The views of a scene show one set of named points, each view turned or mirrored, and shifted as a whole, with a little noise and some points left out.
(in the rows, 128 means zero)

Scene 1
View 1
<25>: [122 118 123 106 142 125 111 130 120  95 149 124 148 145 131 117 115 130
 150 116 135 132 115 117 145 156 122 168 124 123 108 159 155 146 124 109
 101  97  76  96 142 137  92 129 117  83  99 125 114]
<211>: [139 118 125 159 180 130 146 163 104 106 164 160 130 143 159 139 115 145
 163  83 105 143 118  90 127 174 135 136 130 123  94 182 117 156 129 182
 103 133  97 178 130 119 125 146 133 105  60 118 118]
<206>: [107  96 102 177 169  99 119 178 139  72 124  79 192  93 148 143 123 107
 133 109 205 128 132 155 101 164 143  67 127  81 124 120 167 123  76 189
 154 140 213 146 167 177 107 114 134  44 164 177  83]
<244>: [144 123 118 104 113 116 117 183 137  74 125 124 172 130 133 132 103 144
 140 127 164 126 125 126 126 169 118 127 138  97 104 146 141 147 126  94
 115  92 123  76 144 161  60 104 101 109  97 171 123]
<139>: [128 116 120 136 156 118 122 160 127  87 141 121 162 128 143 133 114 129
 145 113 151 133 123 122 127 162 127 126 130 107 107 154 141 144 116 144
 117 115 126 124 144 147  99 123 124  85 108 148 108]
<101>: [143 132 124  88 115 126 114 151 125  85 139 140 153 146 128 123 104 146
 149 125 137 128 118 116 146 164 117 166 135 118 103 163 140 154 136  75
  95  79  75  70 136 140  64 116 102 110  79 137 130]
<96>: [119 117 120 102 132 118 108 131 128  84 136 106 165 132 130 116 117 124
 143 125 155 127 118 132 141 157 119 152 121 111 115 149 165 141 116 102
 111  90  98  77 144 152  83 123 112  75 118 136 110]
<124>: [137 117 119 147 152 116 135 178 121  83 143 131 159 127 150 139 107 133
 146 105 149 134 124 115 124 167 132 113 131 101 104 153 132 148 117 156
 117 121 136 136 142 145  98 122 121  95  92 149 117]
<13>: [112 117 120 104 140 120 100 118 126  93 142 102 156 137 126 111 117 120
 144 124 150 129 114 132 149 148 121 164 115 119 115 151 172 138 113 102
 107  92  84  81 149 148  89 126 115  65 122 129 106]
<177>: [ 60  84 109 176 215 115 107  88 114 111 164  70 151 115 148 113 138  86
 146  99 152 142 117 146 139 143 146 134  96 119 130 148 194 122  71 214
 135 151 125 169 161 142 155 151 151   4 168 102  68]
<60>: [125 115 116 154 167 122 127 161 121  91 151 123 153 125 150 135 114 127
 151 102 144 140 122 120 124 168 136 122 130 108 108 156 138 143 113 169
 115 124 130 147 142 138 114 132 124  84 102 134 105]
<165>: [130 114 118 151 157 117 131 174 125  87 143 124 161 122 146 138 113 132
 149 104 151 136 127 116 120 170 131 113 134 105 105 155 138 142 112 161
 122 119 140 136 146 148 104 124 125  87 102 147 108]
<192>: [ 99 107 117 159 195 128 125 110 106 117 170 121 127 137 152 121 124 122
 154  95 108 143 114 114 146 158 140 155 109 129 109 171 157 142 105 187
 106 134  84 171 140 117 144 161 141  52 101  92  99]
<2>: [114 110 111 139 154 110 114 153 131  78 133  98 170 117 136 129 115 119
 138 118 172 131 126 141 126 159 129 114 125  99 114 137 161 134 101 145
 128 114 144 109 156 161  91 124 119  66 135 152  97]
<90>: [128 122 120  71 102 119 100 131 139  76 125 102 173 138 116 111 107 127
 138 143 169 123 118 137 151 152 113 166 128 111 112 145 168 145 128  54
 103  66  84  31 146 161  55 107  97  83 119 147 122]
<250>: [114 112 113 115 141 116 104 133 128  86 136  98 167 127 133 117 116 121
 142 125 158 129 118 135 137 153 126 145 123 112 116 144 168 140 107 116
 117  95 113  88 151 152  89 122 115  68 126 138 105]
View 2
<177>: [100 172 126  62 167 134 110 162 100 122 136 111 172 135 144 127  73 129
 147 124 138  79 139 128 148 153 107  93  47 124 134 160  61  46 105  93
  66 130 108 104 145 146  36 214  65 125 152 137 149]
<192>: [ 85 152 133  82 162 136 108 143 106 118 115 101 137 132 118 118  99 137
 111 123 155  59 154 143 168 127 131 109  91 115 162 124  95  57 132  96
 111 113 135 130 153 158  73 180  67 141 127 129 125]
<165>: [172 144 130  93 151 137 128 151 132 136 106 109 124 138 121 125  91 161
 135 138 149 120 141 146 150  88 111  96 112 137 134 117 113  87 114 114
  95 138 152 115 114 128 104 126 114 121 139 125 149]
<90>: [155 104  82 164 141  77 181 120 147 108 106 111 121 114 135 164 101 145
 141  75 122 162 143 151 106 110 161 139 153 200 164 136 190 122 115 148
 109 136 138 149 134  98  95  83 127 129 158 175 135]
<211>: [128 142 151  79 151 155 101 143 126 130  99  94 108 142  98 106 111 167
 103 152 169  74 149 153 183  83 118  95 122 107 157  87 112  75 145  98
 127 118 169 128 133 155 119 136  93 136 112 105 122]
<25>: [125 119 109 132 148 104 145 130 134 111 109 103 118 122 120 141 106 146
 117 102 139 115 151 151 136 108 151 126 137 159 169 121 156  94 126 127
 117 122 144 140 144 127  97 118 103 133 138 151 129]
<101>: [148 107 102 150 140  99 156 119 144 112  95 102 101 121 113 142 113 157
 119  98 146 134 152 155 135  88 155 132 166 170 170 109 186 116 131 134
 133 122 157 152 134 114 116  82 121 133 136 152 123]
<244>: [195 122 107 135 141 114 157 135 147 127 100 113 114 125 122 146  98 166
 143 113 134 161 141 149 127  77 128 116 155 171 140 118 165 117 108 138
 102 144 156 136 113 107 119  76 139 124 147 149 145]
<96>: [143 123  96 131 146 100 155 132 132 116 109 109 128 120 130 149  96 145
 140  94 130 136 145 145 123 111 146 123 129 170 158 133 151  99 112 135
 105 133 135 134 136 114  88 118 110 128 152 159 135]
<206>: [219 174 120  70 154 144 131 177 134 148 125 124 173 143 155 137  59 157
 183 139 125 160 122 122 124 110  78  75  62 146  92 156  74  75  77 111
  35 165 123  87  95 114  74 148 119 106 175 130 184]
<13>: [126 122  96 137 153  94 154 130 129 112 116 107 132 119 136 150  96 140
 137  90 132 126 145 147 124 123 149 127 123 173 167 142 152  97 116 128
 104 133 131 140 142 118  76 127 106 127 153 162 133]
<124>: [173 140 131  95 147 141 125 147 135 135 104 105 122 139 117 126  93 167
 132 138 151 123 139 145 157  83 111  95 119 139 135 111 121  93 118 115
  98 138 159 120 112 129 117 114 111 120 134 121 149]
View 3
<211>: [123 131 140 189 141 160 123 122 107 144 129 158 104 117 155 103 147 133
 124 139 107 149  55 149 133 181 152  96 149 119 140 108 151 127  75  70
 120 102 133 152  96 122 132 117 120 124 183 127 155]
<96>: [136 127 156 119 120 133 102  97 145 143 134 126 122 118 121 147 133 108
 130 157 139 156 129 129 107 110 137 173 151 115 128 157 111 120 104 132
 109 157 129 131 137 136 120 126 108 104 111 107 155]
<244>: [131 111 154 128 146 144  79  99 138 123 148 150 120 143 100 114 158 101
 146 145 138 131 117 136  96 129 140 196 161 137 117 132 103 102 122 127
  92 152 139 131 113 116 110 139  96  86  88 102 160]
<2>: [137 123 169 137 120 117 109 109 126 146 132 146 102 100 124 149 142 111
 112 138 158 154 147 142 112 136 132 180 147 151 124 127 117 110 132 131
  83 146 119 147 125 122 127 122 111 118 120 152 138]
<90>: [136 118 156  89 127 138  83  86 168 131 141 115 142 138  98 145 133  95
 149 170 141 144 134 125  92  86 136 209 161 102 122 173  93 117 107 148
 112 174 138 116 149 140 106 140  92  81  72  78 165]
<192>: [135 146 144 171 110 134 146 112 114 165 110 130 102  87 169 149 121 134
 100 151 125 177  92 134 143 152 146  92 137  96 148 143 155 142  69  92
 132 121 113 148 130 143 143 106 131 149 197 145 135]
<60>: [130 128 155 167 128 135 120 116 116 145 127 152  96 110 139 126 145 123
 117 139 136 152 103 147 124 158 144 138 146 137 132 116 137 117 105 104
  98 122 128 151 109 119 131 116 114 124 151 146 143]
<124>: [129 117 150 163 138 136 106 117 112 135 133 159 100 125 129 116 154 119
 124 134 134 141 100 145 114 164 142 151 153 146 124 111 130 108 112 100
  93 122 130 150  99 112 118 123 112 112 139 138 149]
<206>: [147 119 182 162 115  86 117 123  94 151 130 175  72  85 124 160 151 115
  84 115 192 155 182 155 114 156 118 187 142 201 108  98 129  93 172 142
  39 137 100 173 115 105 137 113 114 132 128 211 115]
<25>: [129 128 148 126 128 147  99 102 143 136 135 128 125 127 121 128 137 111
 140 156 126 149 103 134 111 125 145 163 155 109 131 148 114 121  90 117
 118 148 132 129 128 136 115 131 104 101 118  96 160]
<165>: [132 124 156 161 134 135 111 115 113 138 133 159  98 113 132 127 150 118
 117 136 141 144 111 141 116 158 139 150 150 146 124 112 133 110 117 109
  89 126 125 154 106 115 131 121 111 115 139 147 145]
<177>: [144 153 167 164  84  94 159 115 102 180 111 133  83  51 176 189 114 134
  69 137 165 192 147 137 135 146 130 115 129 129 142 132 160 133 109 123
 101 132  90 163 143 143 154  95 136 167 196 201 110]
<250>: [142 126 164 126 113 115 110 100 141 148 130 135 114 106 123 160 130 108
 115 150 159 157 150 136 105 116 127 181 147 133 125 148 115 109 123 138
  93 154 121 141 140 133 122 123 107 112 113 138 138]
<101>: [127 119 144 120 140 162  86  96 156 126 142 129 133 149 107 118 142 103
 160 164 116 137  93 130 103 118 150 175 163  99 129 156 107 117  81 115
 126 150 144 121 128 132 107 139  97  83  96  70 172]
<139>: [133 120 157 149 132 136 109 112 122 140 134 152 106 115 129 128 146 118
 124 139 140 149 113 143 115 147 140 158 152 137 130 126 126 115 108 116
 100 131 124 147 115 121 122 124 109 116 131 133 147]
<13>: [139 133 149 118 113 131 110  96 149 146 131 117 127 112 125 157 123 109
 127 163 137 160 132 126 109 106 139 171 152 101 133 163 114 127  95 132
 120 160 126 126 149 144 122 126 111 109 114 109 150]
View 4
<25>: [ 95 146 124 134 115 121 121 115 132 114 165 115 127 131 116 110 135 161
 143 112 150  97 125 137 141 153  72 131 176 126 136 148 150 110 124 111
 131 123 156 158 142 146 100 126 111 150  79 104 138]
<211>: [126 104 102 154 148 119 119 131 134  28 134 141 104 124 115 136 151 167
 135  90 144  87 106 153 192 150 112  86 158 106 106 115 165 129 123 146
 158 131 154 161 119  90 128 125 110 180 133 131 117]
<101>: [ 72 160 144 130  98 102 122 108 145 131 167 119 136 128 120  89 137 166
 126 112 137 105 129 147 172 147  59 141 176 129 144 139 148 112 110  87
 110 112 173 161 163 162 124 110 116 161  75 116 157]
<139>: [128 140 130 133 126 138 123 134 133 115 125 139 134 130 133 152 149 158
 146 113 138  96 113 155 156 148 103 128 163 102 115 149 134 142 124 107
 137 141 145 164 137 143 108 139 102 155 110 124 122]
<60>: [134 133 118 134 139 139 123 141 131  95 123 144 127 130 135 163 155 158
 148 108 141  90 112 154 163 152 113 114 157 101 107 144 141 143 130 122
 145 142 145 167 128 124 107 138 102 158 119 123 113]
<13>: [ 99 162 132 126 110 129 121 122 129 167 167 114 139 136 131 122 132 150
 154 122 149 100 129 138 115 155  69 156 180 124 139 168 134 115 123  93
 124 129 152 159 156 171  81 134 104 131  65 100 138]
<244>: [ 93 166 164 122  99 121 124 122 149 151 131 139 154 132 140 140 147 164
 121 119 129 107 125 165 175 144  79 147 167 107 128 142 129 144 110  68
 110 127 163 169 163 175 130 118 108 160  87 126 143]
<96>: [103 160 130 129 113 131 123 124 133 151 158 122 143 133 127 127 137 157
 148 121 144  94 124 147 128 152  79 152 173 120 128 162 134 123 121  95
 124 130 154 162 151 165  93 134 106 139  78 108 136]
<192>: [140 103  76 149 158 135 117 134 115  56 164 121 101 127 111 139 141 152
 175 103 163  81 106 130 125 156 109  98 164 117 112 153 162 116 146 171
 167 139 139 150 109  97  78 145  97 147 116 103 105]
<250>: [120 157 133 126 114 144 129 134 130 161 142 131 143 136 139 155 143 149
 163 125 142  93 120 150 117 153  92 151 168 111 121 175 123 141 129  97
 130 142 141 161 143 166  82 145  96 134  82 106 122]
<206>: [183 153 142 120 143 184 135 172 127 167  74 166 154 134 175 242 157 147
 174 130 129  89 106 173 130 149 145 143 145  74  93 183  97 186 133  87
 154 174 115 180 129 159  80 171  83 131 130 123  87]
<165>: [130 137 129 133 134 139 126 137 136 102 115 149 135 131 140 171 150 162
 144 111 134  93 110 159 169 147 112 120 159  97 108 144 132 149 127 112
 143 144 146 170 131 135 113 136 102 155 121 128 113]
<90>: [ 72 183 152 121  87 114 120 110 139 191 168 114 149 131 129 103 128 155
 134 126 142 104 135 145 133 151  53 170 179 131 149 166 130 119 114  69
 104 118 162 159 167 193  98 120 108 140  52 104 157]
<2>: [136 150 132 126 127 150 127 140 132 151 122 142 140 129 146 176 146 150
 155 123 138  90 113 157 133 153 106 142 161 101 116 167 121 152 130  98
 136 148 136 167 136 156  92 146  97 138 100 113 115]
View 5
<211>: [152  74 123 129 163 159  98 143  84 178 151 126 107 153 143 157 139 118
 158 152 123 193 183 127 150  90 100 141 106 109 118 137 135 163 151  98
 157 123 110 104 131 101 114  79 127  96 153 158 102]
<90>: [ 77 144 112  92 124 154 125  77 142 123 112  82 124  91 112 101 116 122
 152 203 157 161  47 101 125 142 150 109 114 173 168 121 128  95 168 134
  79 123  87 154 180 126 139 123 129 156 154 113 155]
<250>: [104 144 138 134 102 150 116 109 126 158 134 101 104 131 134 139 139  97
 139 189 133 135  74 110 138 137 138 137 128 150 160 129 155 103 149 122
 101 125 105 169 153 138 113 124 150 124 128 126 124]
<165>: [127 114 127 140 125 143 112 133 104 158 153 117 102 144 134 148 150 104
 149 174 134 149 120 111 160 135 127 144 130 132 138 120 161 133 142 105
 140 132 115 128 142 117 113  99 135  83 126 147 118]
<25>: [112 114 126 104 143 162 110 100 121 153 123  97 113 120 131 125 120 116
 153 180 136 179 104 116 125 106 122 125 104 145 145 136 125 127 159 119
  99 118  90 148 156 121 127 114 131 146 158 125 125]
<13>: [103 131 131 113 122 163 104  99 128 155 121  91 107 124 131 127 122 106
 142 186 136 162  87 112 121 110 135 130 113 152 157 135 133 109 157 126
  87 121  95 168 156 131 117 127 143 151 152 121 121]
<101>: [100 113 110  89 153 160 121  91 123 134 121  95 122  97 118 106 110 131
 163 186 155 187  97 108 132 122 130 115 102 158 147 118 119 123 177 122
 105 126  91 120 171 110 147 100 116 139 168 126 153]
<139>: [121 119 127 132 126 146 115 127 105 161 144 113 106 135 134 145 144 109
 149 177 132 152 109 116 154 134 133 137 127 140 143 124 151 127 152 111
 131 128 110 136 147 120 117 102 137  99 133 142 124]
<244>: [ 92 130 113 111 126 144 130 103 123 127 138 104 118 103 114 113 130 123
 159 192 157 151  82 103 155 161 142 117 128 161 156 103 146 115 165 120
 124 135 103 116 172 115 143  96 116 104 141 139 158]
<177>: [153 127 170 175  94 160  82 150 102 213 152 114  84 194 165 191 160  60
 123 161  95 138 128 127 131  84 117 174 128 106 143 167 168 121 112 110
 107 114 116 205 112 155  65 138 189 118 105 128  54]
<2>: [111 138 137 147 100 142 117 123 120 160 147 108 105 143 132 147 154  95
 142 189 132 133  85 107 152 150 141 143 138 142 157 125 169 108 139 112
 118 130 112 154 145 136 112 117 151 101 116 137 121]
<96>: [100 128 124 113 123 158 116 101 129 149 128  96 113 119 130 125 126 111
 146 189 138 156  81 109 129 128 133 127 114 155 155 129 138 112 157 125
  93 123  98 154 157 129 123 121 137 138 142 123 131]
<60>: [131 114 128 143 123 150 108 137 102 169 149 115 102 146 139 154 148 103
 152 167 126 158 131 115 156 123 120 143 125 124 138 129 156 136 145 103
 139 129 113 132 139 120 108  98 139  90 127 146 110]
<124>: [126 110 121 137 131 142 115 135 101 161 155 121 103 137 134 149 149 111
 154 171 135 155 127 114 163 140 124 135 128 134 139 117 154 136 146 106
 150 133 114 115 143 115 117  92 131  84 130 153 123]

Which points are out of place in each view (at most two, in the order of its rows)? Write none if all are in place.
view 1 -> <177>, <250>
view 2 -> none
view 3 -> <25>
view 4 -> <13>
view 5 -> none

Scene 2
View 1
<108>: [115  95 111 123 137 110 124 120 135 117 109 116 131 123 189  87 105 183
 102 153  93 124  97  99 108 120  87 145 162 113 120 141 144 121 143 155
  90 111 152 123 129 122 126 132 118 144 127 149 125]
<68>: [ 98 129 113  96 162 129 124 132 156 122 122 129 102 114 175 114 122 156
 103 163 145 118  96  90 134 106  97 119 125 120 115 129 115 138 143 131
 109  88 151 116 115 140 143 131 143 135 110 121 123]
<64>: [115 106 125 101 142 120 123 123 135 127 124 121 127 128 152  99 122 156
 105 150 117 117  97 103 116 119  81 138 148 122 123 127 151 148 129 144
 108  95 142 121 124 143 141 140 129 127 130 136 132]
<103>: [121  90 128 100 140 117 121 120 133 128 123 115 134 129 167  92 112 178
 101 151 105 119  90 107 112 122  78 143 146 118 114 123 154 130 132 147
 106 100 145 112 123 135 135 137 119 125 136 139 125]
<149>: [114 119 118 121 133 120 123 124 130 126 117 127 118 126 147 100 132 131
 107 151 119 115 109 100 114 118  92 138 163 125 135 145 151 163 131 150
  98  92 138 134 131 144 143 141 136 139 129 142 141]
<174>: [100 148  97 146 139 120 128 128 142 115 107 135  96 113 160 109 138 108
 111 152 133 118 119  88 120 111 114 129 170 121 152 165 127 171 139 149
  86  92 146 150 131 138 140 140 155 164 110 141 147]
<212>: [125  88 142  83 138 122 118 119 128 140 133 116 141 135 143  94 118 169
 104 147 110 115  85 111 116 126  66 148 138 123 113 112 166 145 118 144
 119  91 136 108 123 146 144 140 122 107 147 136 127]
<94>: [125 112 127 124 121 115 123 118 117 131 122 124 127 134 124  91 137 118
 112 138 108 112 112 109 107 126  86 154 179 129 146 146 176 180 116 156
 101  93 130 138 135 146 147 152 134 132 143 150 151]
<181>: [119 118 127 109 130 120 123 122 127 136 125 127 122 132 125 102 139 119
 110 143 124 111 108 106 117 123  86 140 161 128 137 138 162 178 120 144
 109  85 133 133 130 150 150 148 140 126 135 140 143]
<208>: [ 93 128 105 106 165 128 126 132 162 116 116 128  99 111 194 112 114 168
 100 165 142 121  93  86 131 102 101 112 125 113 115 131 102 125 152 132
 100  92 157 118 114 134 136 125 143 146 106 120 120]
<34>: [130  90 134 110 124 112 119 117 119 134 124 113 143 137 143  86 119 160
 106 143  95 116  97 112 105 130  75 156 164 123 124 132 177 154 120 156
 109 100 134 123 133 140 141 146 120 124 147 151 137]
<210>: [105 106 102 117 154 115 125 124 147 112 110 119 118 115 205  99 105 186
  98 161 111 124  94  90 118 110  95 129 141 112 114 138 119 111 151 145
  94 106 160 117 120 123 125 127 126 148 114 136 120]
View 2
<181>: [141 134 123 147 132 122  96 110 147 111 142  92 113 128 130 119 133 155
 114 160 123 130 144 135 112 104 134 114 125 124 141 115 150 127 127 178
 123  89 123 114 145 122 149 137 119 142 139 127 160]
<34>: [124 126 118 136 148 117  53 121 162 104 129  98 125 141  99 140 110 173
 130 152 137 107 151 145 137 104 130 106 117 128 146 119 162 129 124 160
 105  98 124  96 140 111 138 155 113 138 152 117 130]
<210>: [163 142 141 161 150  86 105  77 153 149 171 101 149 130 129 134  90 143
 117 122 120  71 147 145 118  93  93  83 124 113 137 130 162 133 129 112
 100 113 122 126 155 130 164 154  90 107 123  85 118]
<103>: [144 128 130 154 145  93  78 102 154 123 148 103 136 133 115 143 107 160
 120 142 125  96 150 145 136  98 107  96 115 128 141 133 164 130 134 143
  97 108 114 108 145 115 152 155 111 133 138 106 112]
<149>: [145 138 125 146 138 120  98 102 155 120 151  92 121 132 128 120 121 149
 118 148 124 112 144 135 105 102 128 106 127 117 139 113 153 131 119 157
 124  93 129 118 146 125 150 140 106 128 137 114 159]
<94>: [131 136 116 132 139 137  80 118 157 105 136  91 110 138 114 120 122 164
 124 158 131 124 146 134 110 106 147 114 125 117 143 105 150 127 114 176
 131  83 131 107 139 121 137 140 112 137 146 123 167]
<174>: [158 152 133 145 133 130 127  88 152 137 172  86 116 128 147  97 114 137
 113 137 121 108 139 127  79  98 132 107 140  97 137 101 142 131 109 145
 140  83 144 135 152 139 155 132  91 110 123 102 187]
<64>: [146 131 131 154 141 103  91  99 147 124 147  99 129 127 128 135 119 153
 116 149 121 107 146 141 126  99 114 101 120 127 138 128 158 130 132 154
 106 102 117 114 147 119 153 146 115 134 134 114 129]
<68>: [167 142 143 173 132  87 134  77 137 147 171  98 138 117 155 124 121 131
 102 140 106 102 141 138 112  95  94  94 127 123 133 131 153 133 137 144
 107 108 110 136 159 132 166 139 111 124 116 105 130]
<108>: [147 136 132 148 155 100  79  96 163 132 156  98 142 137 110 136  87 160
 130 126 132  74 150 145 125  96 108  87 122 111 140 123 164 133 122 119
 106 107 129 111 146 125 152 157  91 114 138  90 124]
<212>: [138 124 127 157 141  95  75 110 149 113 134 103 132 130 120 146 127 161
 113 160 123 113 149 148 145 102 112 103 113 142 141 134 163 130 145 169
  97 107 103 105 147 110 147 152 129 150 143 121 111]
<208>: [177 141 148 175 136  81 138  70 138 155 180 100 143 118 157 124 110 128
 101 131 107  90 140 138 109  91  89  88 130 117 131 132 155 133 137 124
 106 109 116 140 160 135 171 141  98 114 114  93 125]
View 3
<108>: [133 139  98 122  99 124 134 119 132 105 153 109 117 135  96 136 109 114
 122 106 123 129 151 133 126 152 145  86 126 103  99 150 149 148 120 136
 115 154  93 129 153 136 122 115 123 109 172 141 161]
<149>: [128 150 116 110 101 123  92 102 131 133 148 124 108 128 137 135  94 125
 130 113 139  88 123 124 121 173 129 109 124 112 119 130 123 146 109 138
 112 135  95 133 146 140 119 120 132 101 154 138 166]
<68>: [ 98 141 115 128 133 139 116  87 155 140 170 114 120 133 114 142  98 124
 107 110 130 100 102 110 128 159 128  60 146  84 137 103 137 154 111 158
 108 144  92 109 153 127 119 121 150 116 165 123 163]
<94>: [148 154 116 105  82 119  74 103 118 128 137 129 102 133 151 140  86 125
 141 114 137  83 134 123 120 176 125 142 118 127 116 143 113 138 105 129
 114 138  97 145 142 146 120 116 127  91 151 145 165]
<208>: [ 92 139 109 130 138 138 130  97 160 133 177 111 121 129  98 130 107 121
 106 109 130 109 107 118 124 158 137  41 144  78 131 107 146 159 113 160
 108 141  93 104 156 125 118 125 148 123 167 124 163]
<34>: [154 139 107 117  80 125  95  98 117 115 140 116 114 148 129 156  91 117
 130 111 125 114 152 119 135 152 122 137 124 116 109 144 125 131 113 127
 121 159  90 144 149 149 127 108 123  95 164 135 164]
<103>: [136 136 105 127  98 132 118  95 131 113 151 109 122 149 109 158  97 118
 115 107 119 125 148 117 141 145 127 104 132 102 115 133 139 138 115 137
 118 164  90 131 152 143 131 110 131 104 171 130 162]
<212>: [144 133 112 127  92 135  95  78 123 122 149 112 123 162 124 172  85 120
 114 108 121 119 146 103 148 139 114 123 136 104 124 121 127 129 112 139
 122 171  88 137 154 148 136 105 134  97 168 123 166]
View 4
<174>: [ 80 133 131 120 106 106 125 120 101 150 154 144 137 135 147 142 112 104
  92  91  91 155 162 108 158 100 109 115 144 139 109 121 132 146 133 127
 117 128  89  90 139  98 156 160 136 102 112 156 141]
<181>: [126 143 114 125 116 115 108 133 128 133 108 120 133 134 130 131  97  91
 111  95 106 144 138 109 123  83 120 121 145 130 124  97 129 136 116 137
 134 126  77  82 125 135 155 152 134 135 128 143 141]
<210>: [128 140 141 143 136 142 108 141 131 176 163 120 137 150 134 147 111 119
  76 138 125 154 137 128 148 125  99 117 174 135 159 163 143 139 128 130
 130 138  93 126 124 101 157 137 139 104  93 114 182]
<108>: [140 134 127 137 129 137 105 142 138 167 138 108 147 134 130 144  94 115
  78 132 109 141 138 119 146  98 108 111 185 135 158 154 145 134 128 120
 139 126  90 126 123 111 133 139 131 114 105 117 184]
<149>: [121 138 121 126 116 118 112 133 125 144 122 123 137 135 134 136  98 101
 100 103 103 146 143 112 134  90 114 116 154 132 129 113 131 137 125 132
 131 126  84  95 127 123 149 150 133 125 120 139 150]
<212>: [166 149 117 141 139 142  93 149 149 143 100 100 134 144 117 133  91  92
 106 123 129 141 117 119 111  92 120 125 163 125 154 115 132 130 111 141
 145 134  78  96 109 146 156 139 136 148 124 114 167]
<34>: [155 138 111 129 127 130  97 144 146 139  97  97 145 127 122 138  81  97
 100 115 104 132 128 113 120  73 123 115 172 134 148 117 138 131 119 126
 146 123  79 103 121 135 131 143 127 138 126 126 170]
<103>: [153 142 122 139 136 140  99 146 146 157 119 104 138 141 122 139  95 103
  92 128 122 142 126 122 127  96 114 119 172 131 157 135 139 131 118 133
 143 133  86 113 116 128 151 136 136 130 114 111 176]
<94>: [127 136 108 118 110 110 109 132 128 130  99 114 143 121 130 133  84  95
 104  94  89 136 144 104 126  67 124 112 158 135 122  97 131 135 122 128
 139 118  76  89 128 131 134 151 126 136 134 150 145]
<64>: [139 145 121 135 130 133 105 140 137 149 120 115 133 142 129 138 100  97
 101 118 121 147 133 117 124  99 116 121 159 130 146 122 133 135 117 139
 139 134  84  98 120 130 158 146 137 131 118 126 161]

Which points are out of place in each view (at most two, in the order of its rows)? Write none if all are in place.
view 1 -> none
view 2 -> <34>
view 3 -> none
view 4 -> none
